Each row is a point on a tangle of strands that fork, close into loops and nearly touch. The rows are in no order.
Two points are linked if the straight distance between their rows is under 62.4. Some points are linked to none.
q_677: -9 -1 -5 -32 15 -10 -8 39 -7 14 -38 -3 8 14 8 -5 -34 -14 2 -3
q_210: 41 0 -1 -8 -4 7 -1 10 -34 23 -15 -26 34 -22 -11 -22 4 -17 -7 -13
q_408: -28 -8 -3 7 -3 6 15 -17 21 -50 2 -25 -4 6 10 31 39 8 -3 9
q_120: -9 -19 16 -9 11 19 19 17 20 -11 -12 -7 2 29 12 48 17 -14 9 2
q_787: -13 -4 8 10 -7 -8 -42 -16 20 23 14 19 -14 -8 3 -29 2 -44 11 12
q_928: 8 -6 11 9 13 3 12 -6 28 -29 39 6 -39 2 2 25 -6 21 4 2
q_508: -10 18 -5 -10 14 -27 8 7 7 -11 19 31 0 12 13 -24 -51 -18 3 -6
q_812: 10 -1 7 13 -14 4 -12 -38 14 4 33 -1 -4 -20 8 -3 24 12 -3 6
q_634: -10 4 7 21 -25 3 16 -52 16 -7 9 -4 -8 -19 5 -6 36 -3 -16 10
q_864: -46 -6 -15 12 10 -14 13 15 -16 -24 -39 -12 -18 32 -13 8 11 -21 -6 9
q_744: 20 6 23 -16 15 1 -7 13 32 17 35 13 -12 2 20 12 -12 -42 24 -6
q_576: -7 -33 -5 -7 -12 42 4 8 19 -27 11 3 -9 -12 -22 -4 -18 45 31 4
q_545: -33 -8 8 19 -21 15 14 -28 24 -7 -31 20 -22 12 -3 -1 40 -11 -18 19
q_827: -9 11 -9 1 19 -53 -40 11 -30 7 -2 -27 -18 26 -2 -14 -14 -14 -32 12
q_103: -10 5 -10 -12 11 -19 8 -4 1 -12 21 6 -25 3 -4 -36 -38 -39 17 6
q_34: -6 -3 -4 6 -2 -7 -7 -24 27 -41 34 -37 17 -13 29 6 -1 7 12 10
q_483: 24 -13 8 -3 -4 19 11 0 -7 13 -13 -14 20 0 1 43 42 -7 -8 -5
q_612: 21 -4 -1 -6 -23 30 18 -15 14 28 24 21 22 -26 -7 -47 -6 6 20 -16
q_551: -9 -8 16 -4 11 25 5 26 4 -11 -12 7 -9 16 -9 56 8 20 14 1
q_927: 29 -2 2 6 -15 0 -5 -23 -15 20 8 -25 29 -32 8 -14 14 -18 -12 -7
q_988: -13 14 -18 6 -7 -16 31 -1 -13 11 -1 30 -4 8 -14 -54 -16 -10 4 -6
q_745: 44 3 7 -10 -5 38 -7 36 -8 25 -16 9 1 -15 -29 20 5 38 5 -14
q_104: -39 -15 -5 9 -8 14 23 -18 9 -22 -31 -2 -23 6 -3 -13 30 -34 -5 20
q_324: 10 9 -6 -1 0 8 -10 29 3 13 6 25 -4 13 -18 -3 -20 45 0 -6
q_871: 25 -4 2 -9 -2 6 -29 4 3 -9 31 -33 32 -19 8 8 -22 30 3 0
q_753: 32 3 23 6 0 3 -11 -7 8 36 11 9 0 -2 1 13 17 -12 -6 2
q_956: -30 -23 -16 -10 3 -30 -26 6 -3 -11 -17 -42 5 17 0 19 22 -21 -11 11
q_326: -4 -5 20 3 3 43 41 1 25 -8 -24 34 -25 16 -4 12 19 -9 15 7
q_9: 7 2 2 13 5 -16 -50 3 1 -2 21 -1 -1 -4 13 8 5 10 -14 5
q_20: -11 -3 29 13 -6 16 -19 -22 35 27 5 32 -24 -3 4 -18 15 -30 13 13
q_207: 6 1 8 -2 -9 -6 10 -20 -15 35 6 -1 -6 -13 -16 -63 -8 -40 1 2
q_548: 7 -13 3 -23 1 -8 -34 18 2 3 5 -23 31 -3 20 -3 -27 -17 3 4
q_13: -5 8 2 20 2 4 21 -12 -16 7 -13 19 3 4 -7 1 19 11 -7 -4
q_522: -14 9 -4 -9 12 -2 1 -14 21 -11 34 8 -21 -13 2 -39 -20 -62 19 19
q_877: -7 -11 28 12 -20 0 -4 -40 22 29 -8 9 -11 8 -8 21 44 -23 -13 2
q_750: -29 7 -6 -2 -4 -12 8 -21 19 -20 33 -18 -36 -3 -4 -36 0 -63 3 19
q_24: 15 -14 -2 1 -8 28 45 -8 -18 3 -9 -22 30 -21 -2 -16 4 -8 14 -14
q_652: 14 13 -14 16 -4 -9 16 -17 -21 -21 2 -29 31 -28 8 20 20 34 -18 -13
q_453: -16 -24 -4 -14 -9 42 2 -4 22 -27 12 4 5 -6 1 -26 -30 17 29 2
q_322: 30 12 -11 -25 -7 7 -18 47 12 22 1 21 -2 2 -27 9 -28 57 0 -5
q_154: 47 23 13 -15 -14 8 -12 0 10 59 8 29 12 -24 -7 -32 3 -13 6 -12
q_850: 11 3 -1 3 -1 -9 -26 -21 20 -16 56 -29 10 -15 18 13 -15 20 5 6
q_662: 2 16 -2 19 20 -41 5 15 -9 -18 -5 17 -18 28 8 42 11 4 -21 -7
q_486: 26 -12 18 -6 -1 41 3 17 -3 21 -11 -5 7 -6 -4 27 19 14 9 -10
q_816: 3 13 -18 9 3 -6 20 -17 -12 -28 19 -34 27 -20 20 7 -12 39 -10 -8
q_301: -29 -2 -6 -14 -7 1 8 21 -24 -20 -29 -3 14 18 5 30 -28 17 -2 0
q_380: 41 -12 9 -9 -1 28 -20 -1 12 11 38 -16 28 -26 7 -5 -12 20 10 -10
q_438: 5 -13 5 -9 -1 26 8 36 9 -6 -5 6 -20 4 -28 41 -25 44 11 -4
q_887: 7 8 -19 8 -16 3 -45 13 -29 -5 -7 -9 31 -12 -11 20 -19 50 -20 -7
q_351: -10 5 0 21 -5 -15 -37 -26 8 14 28 31 -3 -14 4 -34 0 -15 9 7
q_142: 2 -33 -5 -8 -12 23 20 17 12 -19 -3 15 -28 -16 -39 11 -20 48 22 6
q_733: -16 8 -11 11 10 -40 6 -1 -27 12 -12 -32 -24 16 -14 -4 31 -16 -22 12
q_230: -3 -1 -8 22 -11 6 23 -25 -17 -16 -8 -12 11 -18 0 13 28 25 -9 -6
q_606: -6 8 -29 8 10 -49 -26 0 -31 8 -8 -36 -10 12 -14 -22 7 -9 -22 6
q_854: -5 3 4 -9 19 13 32 38 -1 23 -47 14 -21 18 0 -1 5 -22 19 -9
q_133: -1 -4 -8 6 2 -21 9 2 -35 15 -27 -28 -2 12 -17 10 33 -21 -19 1
q_253: -1 0 -6 1 15 -22 -3 14 -8 13 -8 -12 -13 20 -3 -12 -9 -36 3 0
q_561: -43 -38 -2 -20 -4 -4 -23 6 11 -17 -15 -35 16 15 16 27 4 -13 5 13
q_446: 14 -1 29 6 -10 -3 -20 -18 11 53 -22 17 -11 7 -3 15 30 -30 -16 9
q_461: 10 25 -5 2 -4 -24 23 -13 -11 31 7 36 -13 -12 -18 -63 -14 -27 5 -3
q_633: -27 19 -33 18 3 -46 -10 -24 -15 -22 13 -15 -4 -17 5 -52 -6 -2 -4 10
q_17: -17 4 1 -6 -10 13 -3 19 -32 -20 -20 -10 11 5 -10 53 -11 42 -8 -16
q_8: -21 15 -13 15 -4 -31 -25 -29 0 -12 28 16 -2 -20 8 -41 -14 -19 5 11
q_386: 14 -6 0 -8 -13 31 29 -1 3 15 -5 9 25 -15 0 -33 2 -9 21 -10
q_377: -5 1 3 -15 12 5 -16 31 17 21 -21 16 5 6 10 -5 -20 -11 23 -10
q_968: -25 -21 8 -16 2 13 16 -1 27 -47 -1 -25 -2 24 15 50 17 -4 9 9
q_278: 0 26 2 -23 11 -26 21 10 9 -12 39 38 -15 24 15 -19 -63 11 3 -4
q_459: -2 -12 1 -5 9 -27 -26 14 9 6 -8 -12 0 13 7 17 19 -30 -8 2
q_658: -1 -7 28 18 4 12 5 -7 23 11 3 30 -50 12 -15 35 24 11 4 13
q_918: -11 4 10 -1 8 -9 13 -11 34 -34 31 5 -18 5 19 3 -8 -33 9 10
q_500: -5 7 2 2 9 -25 7 -14 24 -39 31 4 -18 11 20 27 1 -1 -3 6
q_304: 29 11 -9 -3 -11 -7 -43 11 -18 -10 13 -16 9 -8 -9 30 -17 58 -21 -6
q_450: 26 12 -1 18 -14 -12 -5 -37 -4 6 29 -17 15 -32 16 -7 26 3 -19 -4
q_5: 37 12 0 -26 15 -5 28 22 -4 1 23 -8 35 -6 17 -5 -44 13 4 -25
q_114: 20 9 -13 -15 6 -2 -1 16 -14 -3 6 2 34 -5 9 -2 -24 21 0 -25
q_836: 19 -4 6 17 -2 -10 -39 -19 9 4 47 -7 -7 -17 6 13 8 18 -5 4
q_209: -2 17 -10 0 -1 0 9 31 -27 25 -51 35 9 10 -27 0 14 11 -13 -11
q_883: 5 16 1 16 23 -19 18 7 -14 -7 -10 13 -4 8 2 22 17 -9 -13 -8
q_332: 30 9 -4 -12 17 -10 42 5 -10 -3 21 -14 16 -10 16 -19 -24 -19 -2 -20
q_159: 41 15 -3 -38 -2 23 -13 49 2 16 -16 3 10 -9 -22 25 -27 51 7 -12
q_358: -30 -4 -1 4 8 -2 21 25 -23 -17 -46 7 -1 32 -3 26 -7 -4 0 -3
q_356: -20 12 -13 -2 -2 -27 28 -29 18 -37 19 -25 -29 -6 8 -22 17 -37 -12 21
q_515: 2 -12 -2 3 -19 24 -31 7 4 25 -7 25 21 1 -9 -31 -7 21 11 -6
q_445: 34 -8 11 -2 -11 24 -4 -6 13 15 42 11 9 -29 1 -22 -12 11 19 -13
q_479: 35 15 23 -7 13 -1 -14 8 14 19 18 15 -2 5 12 5 -4 -21 10 -8
q_530: -14 16 -15 21 7 -31 19 -28 -6 -22 11 -11 -16 -9 8 -28 16 -16 -10 11
q_95: -8 6 -8 8 6 -40 -44 -5 2 -16 18 -23 8 3 22 20 -10 21 -13 -3
q_407: -1 20 -2 14 20 -38 -23 8 1 -12 17 11 -20 24 18 50 -11 30 -25 5
q_238: -1 -14 13 21 2 19 12 -13 31 -21 15 13 -42 4 -17 28 19 29 -1 12
q_573: 7 -4 -13 11 -9 13 -44 3 -27 7 -18 2 25 -15 -13 4 10 30 -13 -10
q_961: -31 -18 23 19 -17 21 -3 -29 11 19 -27 20 -20 14 -15 27 42 -1 -5 17
q_502: -11 10 -7 4 0 -4 26 -24 8 -54 27 -40 10 -24 26 4 -7 27 -7 2
q_367: -25 -5 -16 -44 1 -6 18 14 -34 -7 -32 -5 23 27 17 5 -44 24 1 3
q_235: -2 -12 24 16 1 25 -5 -10 30 17 6 39 -40 12 -9 6 14 -3 20 9
q_751: -4 -2 21 -12 18 38 35 18 14 8 -29 20 -17 10 5 1 18 -23 29 -7
q_509: -35 -31 -1 1 -9 26 -11 -3 4 -29 -10 -21 17 5 17 4 -6 -6 16 8
q_869: 18 -4 -9 -3 7 -5 46 -2 -26 -4 -1 -30 24 -17 1 -19 -8 -13 2 -13
q_602: -32 -15 -11 -2 0 5 14 4 -11 -20 -21 -7 8 8 3 -20 -13 -13 9 4
q_837: 33 15 -6 -2 -14 18 -3 10 -22 31 -24 6 35 -21 -13 -18 8 8 -14 -13
q_899: -8 -18 1 -13 -2 27 -16 14 16 8 -6 16 11 -4 2 -18 -18 15 33 -3
q_572: 13 11 4 -13 21 9 12 37 -20 32 -58 15 5 12 -17 -5 4 -13 -3 -14
q_395: 0 7 15 -15 15 -1 -15 4 37 -14 43 7 -5 5 19 11 -22 -34 23 11
q_579: -5 -7 -6 18 -21 18 -44 -18 -14 20 -3 18 12 -14 -9 -13 14 19 -5 -5
q_876: 5 11 -8 -1 6 -16 -3 10 -27 34 -3 -9 -18 9 -23 -50 -11 -36 4 1
q_934: -6 12 4 30 -19 -1 24 -48 -3 3 -4 -12 4 -24 5 -1 48 22 -24 7
q_728: -11 12 -11 5 14 -35 -22 2 -13 -19 5 -9 8 14 24 37 -26 33 -27 2
q_499: -40 -22 -7 2 4 -8 12 -3 10 -20 -33 -8 -17 31 -11 5 35 -33 2 17
q_953: -11 6 -1 19 -6 5 16 -1 -36 13 -41 28 1 5 -17 10 28 6 -19 -8
q_565: 10 1 -1 2 12 1 -2 10 -3 -13 9 11 7 8 8 11 -19 26 4 -8
q_726: -17 -1 -17 -46 5 -15 6 28 -33 4 -33 -21 11 16 7 -17 -53 3 -12 6
q_944: -2 -11 -1 1 -5 4 26 10 -22 -2 -31 -21 6 18 -5 32 44 -19 -11 -4
q_38: -29 -4 -11 12 2 4 28 -4 -10 -10 -20 18 -9 3 -4 -45 -8 -11 1 3
q_769: 44 20 8 -5 -7 16 -18 1 -13 55 -26 27 19 -15 -13 -29 0 2 -12 -8

A piece is all that can be reached along the links. How many separate loops has the piece of each point below (a circle has one, a figure eight two, a Y none), and how many tips (points with one link)?
q_561 | loops 1, tips 0
q_499 | loops 0, tips 4
q_634 | loops 2, tips 3

How many points has the smallest loop of links through each point below? Write - if it is on no loop.
q_207 | 11
q_728 | 12
q_677 | -
q_634 | 10
q_565 | -

Name the points in between on the shortest way along the links from the first point to the second, in order.
q_304, q_17 | q_887 q_573 q_579 q_515 q_899 q_377 q_677 q_726 q_367 q_301
q_438, q_446 | q_142 q_576 q_453 q_899 q_377 q_677 q_726 q_367 q_301 q_358 q_864 q_499 q_104 q_545 q_961 q_877
q_351, q_961 | q_787 q_20 q_235 q_658 q_238 q_928 q_500 q_918 q_395 q_744 q_479 q_753 q_446 q_877
q_324, q_606 | q_322 q_159 q_745 q_486 q_483 q_944 q_133 q_733
